Each row is a point on a landscape with many valleys, with its height.
A ball rolls from a point to the lowest of its 5 nearest points, and stops where none of them is lower. Distance is the straight distance between rows; heights are no part of it.
sepu height 173: [ -8 -26  -9 -10 -27  22  20  -6  35  -7  22  17  -7   3  16  47   4  19
 -17  17]
tirus height 224: [ -6  -7  -6 -11 -11   6  -7  -8  13 -23   3  28  -3  10  11  12  -6  26
  -5   0]
bef height 374: [  3  -7 -15   2   7 -23  -8   3  11 -15   2   6  -2   1  12 -20  11 -14
  -2 -17]
zunu height 239: [  0   1  -5   8  14  -8   8  -7 -11 -31  -7   8   8  -6  -5 -32   9  -4
   6  12]
Ribil height 142: [ 11  -9  12   3 -10  40  22 -10 -21  25  -4 -42  22 -15 -10  25 -24   6
  19  15]
tetof height 375: [  4  14  -6  10  19 -20 -10 -11   0 -31 -10   8   3   3  -4 -35 -11  12
  -2  -7]
Felu height 273: [ 19 -13   5 -13 -19  -8  -7  13  41  17   9  -6  -8  25   0   5 -12 -14
 -20 -16]
tav height 96: [-11  -9  12  14  12  42  29  -6 -31  19  -3 -20  29 -29 -21  54  -5   3
  22  38]
Repog height 217: [ -1  -3  -1  -2 -17   4  13  24  39  28   6 -13  -3  17   2   0   1 -41
   3 -13]
kal height 617: [  6 -17   8   3 -18   2 -25 -14   0  48  27  -8  -9   6  45  19  31 -44
 -12 -27]
pafub height 137: [-15 -23  -2  -8 -26  18  24  16  22  31   6  -8  -4   4  16  22  28 -27
   6  20]
rivud height 209: [-18 -15   1   8   0 -25 -16  14  32   8  12  12 -18  -4  14   9  23 -42
 -18 -33]
Nav height 304: [ 16 -19 -11   7  -7  -8 -17 -42 -34  18  20   0  -4 -13  36 -26  44 -34
  29   2]
Sunet height 327: [ -7 -22  -9  -2 -26   8   4   3 -16  52  -1 -23   5 -17  36  -4  52 -54
  12  11]
zonaf height 168: [-10  -7  -4 -11 -23  -3  20  21  47  14  25   4 -21  14 -11  30  14 -19
 -18 -10]
Nemog height 131: [ -1  13  19  26  29  23  10  -7  -8 -19 -10   3  12 -10 -27  27 -32   9
  14  18]
febun height 351: [  1  25  14   2  23 -20 -12  20   4 -19 -32  27   7   8 -22 -26 -37  41
 -19   0]
fulat height 59: [ 10 -10 -12   0  19 -25 -17  -7  -5 -15   8   5 -18   2  -5 -49  14 -19
   5 -17]
Lugog height 308: [ -6 -10   6  -1   4 -29 -34  22  27  36  37 -10 -22  10  17  19  24 -53
 -35 -47]
Let height 465: [  8  -5   6  -3  16 -64 -64  -8  -2   0   1  20  -5  11  21 -19   3   0
 -35 -40]
tupi height 281: [ 29   1 -15  -4   0  -1  18 -16 -21  10 -14 -23  18   0  16 -34  -5  -3
  27  -5]
bipar height 257: [-12   0 -14  -9  -1 -42 -26  19  35  -3  12   5 -12  19   8  -5  -2  -9
 -21 -31]
viv height 186: [  6  15  21   4  10  13   7   9  22 -22 -15  23   5  14 -21  22 -40  41
 -13  15]
nodil height 210: [  9  10  -1 -15 -20  38  10 -32 -39  -7   0   0  12 -11  16  -1  10  37
  17  18]
sal height 185: [ -4 -14  -8 -16 -33  31  20  -3  -8  24   3 -20  11 -10   9  19  19  -2
   6  24]
vupo height 192: [-20   5 -12  -1   6 -22  -3  18  23 -20  -7  19  -7   7  -6  -6  -7  13
 -21 -11]
poza height 193: [ -5   9   8   8  22  -7  14  15  17 -22  -7   2   1   0 -15   1  -8  -1
   0   1]
zusop height 9: [ -4  18  11  12   4  42  10 -15 -26 -33 -10  26   0  -2  14  -5 -17  52
   7  14]
bemo height 164: [-15  13  10  -7  17  -4   8  13  20 -40 -13  26   0   3 -19  10 -17  22
  -7  -4]
fuva height 497: [-11 -16  -5   4  23 -51 -43   4  -4   4  25   2 -11  -7   9  -7  30 -55
 -22 -43]
Dit height 167: [ -7  -9 -11  -3  -9  11  11  -2  11  -7   3   7  -5 -11  26  10  25   0
   6  19]
semel height 527: [ -7 -12   2   4   7 -15 -25  12  -5  33  21 -13 -11  -7  25  -5  42 -64
  -3 -23]
nas height 405: [ 10  -6  -3  -3  15 -59 -49   8   2  -4  -4   7  -3  13   6 -22 -11 -14
 -28 -41]
zuvu height 367: [  4 -17 -15   3   8  -7  -2 -16  -9  12  15  -2  -9 -18  22 -29  51 -35
  11  -4]
fop height 121: [  6  21  29  29  15  43  -2 -28 -50  -5 -11   3  15  -4 -16  24 -35  49
  12   8]
Vog height 212: [ -1 -18 -13  -8 -19   2 -10  -1  22  26  14  -2  -6   4  15   9  24 -18
 -12 -11]
fego height 231: [ -7   5  -2 -11   6 -20  -2  26  38  -4  -7  -8 -12   4 -11   5 -18 -11
 -12 -15]
vil height 204: [-20   9 -12   1   6 -52 -39  21  17 -22   9  18 -12  16  -3   3  11 -13
 -28 -36]
Tope height 139: [-20  -3  19  23  12  57  14 -18 -39  -1  -4 -17  24 -21 -14  65 -14  29
  20  29]
guri height 180: [  9  -9  -7  -3 -16  17  27   9  -6  37  -9 -34   7 -18  10 -21  25 -32
  24   8]
Depi height 284: [  2  -1   4 -13 -21  -7  -1   3  42   3  -2  14  -5  24 -22  22 -37  24
 -27   1]
fole height 249: [ 20  10   3  -3  -4  20  16 -19 -26   6 -11 -14  13  -7  11 -14 -14  27
  23  14]
nikot height 106: [  1  -9   3  -3 -16  26  35   1 -26  19 -10 -30   8 -26   6   0  21 -12
  27  24]
sapen height 161: [ -8 -29  -1  -4 -28   3   3   5  36  36  30  12 -16  12  15  34  34 -17
 -29   0]
Fadut height 305: [  9  26  13  16  29 -13  -7  -2 -23 -20 -31   8   7   1 -24 -35 -32  27
  12   3]
miga height 119: [ -9   9   6 -12 -29  45  28 -18 -41   0   0  -5  14 -25  14  21  19  23
  11  36]
Zoki height 97: [-17 -15  -4  -8 -18  30  34   3 -12  22  -7 -12  13 -28  26  25  25  -9
   9  29]
Fad height 322: [  9  -5  -8 -15 -15 -12 -25  -7  33  -2  -1  28  -9  21   9   9   0  13
 -25 -21]
Susik height 169: [ -6  -1  14  12  -2  46  16 -15 -32   4  -8 -10  18  -2  -6  49 -31  39
  -2  26]
Vuf height 187: [-23  -6  -7  -1   2 -22 -23   7  24 -37   9  40  -8   5  10   3  11   0
 -20 -22]
gep height 33: [-12   3   9  -3 -15  36  38  -6 -41  18 -11 -22  23 -31  -1  30  11  -4
  18  30]
sili height 269: [  1  17  -5 -16  -7 -29  -3  30  46   1  -6  -5  -8  21 -29  12 -43   8
 -21 -10]
lika height 388: [ -4  -9 -10 -15 -45  17   9 -16 -39  41 -13 -20   4 -21  38   5  50 -17
  16  16]
gibiv height 360: [ 19 -15 -17  16   8 -14   6 -22 -20  -1   5 -11  -6  -7  -6 -51  28 -28
  35   1]
Kir height 228: [ -3 -16 -15  -2 -13   5   4   7  12  17  11  -6  -5 -13  21  -5  42 -42
  15  -4]
ber height 301: [ 22  25  20   6  -2  19  -3  -3  -7 -10 -17   1  14   8  -3  -2 -35  31
   3   2]
gutel height 181: [-15  -6  -8  -3 -10 -18  -2   8  27 -23  18  17 -19 -11  16  13  31 -12
 -10  -9]
Ligef height 123: [ -6 -18   1 -15 -16  34  42   3  22   8  11  -4  -4  10 -14  56 -12  14
 -12  31]
goba height 494: [  4  -1 -15  -2  13 -36 -16  33   9   1   1 -13 -12  12 -11 -38   1 -37
 -12 -30]
resat height 266: [-17  29  -7 -14   4 -46  -9  40  31 -19 -11   6   2  14 -28   1 -30   2
 -24 -14]
sop height 130: [ -3   2   9 -11  -4  15  10  12  30 -14  -6   8   5   8 -17  22 -32  14
   1  10]
nikiv height 282: [  4 -12  -4 -15 -33  28  16 -11   8   2   9   0   6   7  15  38  11  26
 -11  17]
gokif height 250: [ 28  -3 -14   0  -6   3  16 -23 -34  18   2 -19   6 -16  18 -32  36 -15
  31  10]
lagu height 172: [  3   6   9   5  12  30  32   8   5  16  -9 -26  12 -11  -8  13 -19 -14
  11  14]
Bisu height 343: [ -6  11 -13 -10  12 -40 -36  18   6 -22 -11  21  -1  14  -7 -23  -9  11
 -17 -24]
ruz height 165: [  8  -4  11   7   8  29  20   3  -2   6  -3 -15  15  -7 -15  17 -28  -2
  16  25]
lag height 310: [-15  -3 -11 -12  -9 -45 -19  43  37  21  11  -9 -20  22 -14   3  -7 -30
 -29 -34]
rud height 341: [ 11 -10  -9  -1  -6  -7 -13   0  21   2   6  -4   6  16  10 -13  -2  -1
  -1 -14]
sabar height 499: [  7  -2 -14   3  16 -66 -52  17  -2  -1  -9   1 -11  17  -5 -35  -9  -9
 -18 -29]
vogu height 175: [  9   6  24  -1   9  13   6  10  23  -9 -12   5   7  10 -19  23 -48  20
  -1  12]
bipor height 188: [  7   5  12  -1  10  23  14   3  25  16  -9  -9   3   8 -33  41 -52  17
  -7  15]
Bokug height 336: [ 16  -6   1  -1  -6 -29 -33  16  19  11  -3 -10  -7  18   5 -28 -21  -2
  -7 -30]
Vaka height 148: [ -8  -6 -12   1  -6  20  23 -23 -21  -8  -4   3  -4 -30  23 -10  46 -15
  28  35]
dup height 410: [ 21  -1 -13   3  12 -23 -10 -42 -32   5  11   5  -8  12   6 -57  30   2
  21 -11]
luzar height 430: [  8  22   2  -2  20 -49 -35  16  -1  -8 -32  19  -2  19 -21 -47 -26  36
 -10  -7]
fas height 140: [ 11  19   8   6   9  34  12 -15 -22 -27 -11   9   5  -6  -7   0 -17  38
  11  17]
mub height 151: [  1  13   3  13  14  29  16 -21 -31 -32  -2   8   1 -22  -5  -7  15  12
  26  25]
vekun height 268: [ -3  17   4  -2  -6  -2 -20   0  28 -28  -9  39  -4  28  -4  12 -19  52
 -18  -2]
risik height 253: [-10 -19   5   2   9 -38 -40  -6  13   0  30  22 -21  -7  13   0  29 -39
 -17 -39]
lod height 329: [  7   3  -3  -1 -10  11  -9 -27 -17 -10  -3  20  -6   4  32 -22  -1  34
  10   3]
vufor height 229: [ -4  -6 -19   0  15  -5  -3 -22 -18  -5  10   4 -14 -16  16 -28  57 -31
  18  11]
dok height 377: [ 13   1  -5   9   1  -4 -35 -48 -39  -8  16  23  -9  -2  22 -32  35  12
  21  -5]
vafa height 344: [-18  17   0  -9   3 -32  -3  50  37  12  19 -27 -12  24 -23  -8 -15 -34
 -23 -23]
tigof height 179: [-13  25  22  -8 -14  61  23 -47 -74  -9   3 -13  25 -17   3  29  -8  49
  12  24]
kozi height 445: [ 27  -6  -6  -6   9 -30 -17   0   5   7  -1 -17   8  13  -2 -50  -6  -7
   0 -22]
Kigag height 145: [-13   8   7   0 -10  55  30  -9 -26 -12  -3   0  12 -15  -3  41  -8  23
  10  38]
Nupit height 156: [-18  26  27  12  34  -1  -3  15  10 -24 -24  15   2   2 -33  28 -44  31
  -3  12]
vebu height 309: [ 19   8   6   8   7  -9   2   1   4  -7 -16  -6  12  12  -8 -30 -33  23
  12  -5]
ferog height 177: [-11  -4  11   4  -9  47  29  -9 -32  18  -1 -20  26 -22 -12  43 -10  20
  14  28]
gal height 125: [-21   3   8   2  -3  37  31 -10 -19 -12  -2   6   5 -27   5  18  14  13
  22  37]
zib height 369: [-12   8 -11  -2  16 -55 -19  34  14 -13 -15  -8  -7   8 -31 -26 -21 -11
 -21 -23]
fabi height 328: [ -2   1   4  -7  -9 -42 -16  45  44  26  13  -7 -19  31 -19  -3 -17 -31
 -32 -40]
fude height 147: [-11  -3   1   0  -3  15  12   1  25 -30   3  27 -13  -7   1  21   3  17
  -6   7]
buvig height 291: [  8   3 -21  14   3  -3   3 -45 -42  -6   6   7  -7  -9   6 -51  44 -12
  30   7]
pote height 41: [ 12   1  -9   5   5  17  17 -29 -32 -16   8   1  -6 -10   4 -28  27   7
  23  20]
mobi height 370: [-15   6 -21  -5  11 -71 -43  35   5   2   5   6 -20  11 -15 -15 -13 -32
 -38 -49]
belat height 86: [  3  16  25  29  13  46  11 -23 -32 -15  -3   6  12 -10  -8  20 -26  48
  15  19]
vif height 152: [  5 -14  10 -10 -21  32  12  -7  -1  13   0  -4   0  29 -19  53 -42  47
 -18  33]
zofa height 259: [ 11   8  -5   7   6   2  18  23  13  17  -3 -21  -1   3  -7 -23   3 -40
  19  -9]
beg height 197: [ -5  10  10   3  34  -3  12  19   0 -11  -9 -15   6  -9 -31 -10 -23 -10
   5   4]
vig height 232: [ 30   6   2  15  20   1  10 -10 -20  -2 -13 -19  11   2 -16 -36 -16   6
  23   9]
ges height 190: [ 18   5  11   7  19   9  18  -9 -30 -18 -10 -11  12 -18 -14 -29  -7   4
  19  13]

Where does a ball stop that starts at each point below?
vafa: sop
lag: sop
rud: gep
nas: sop
Felu: gep
sabar: sop
zuvu: gep
kal: gep
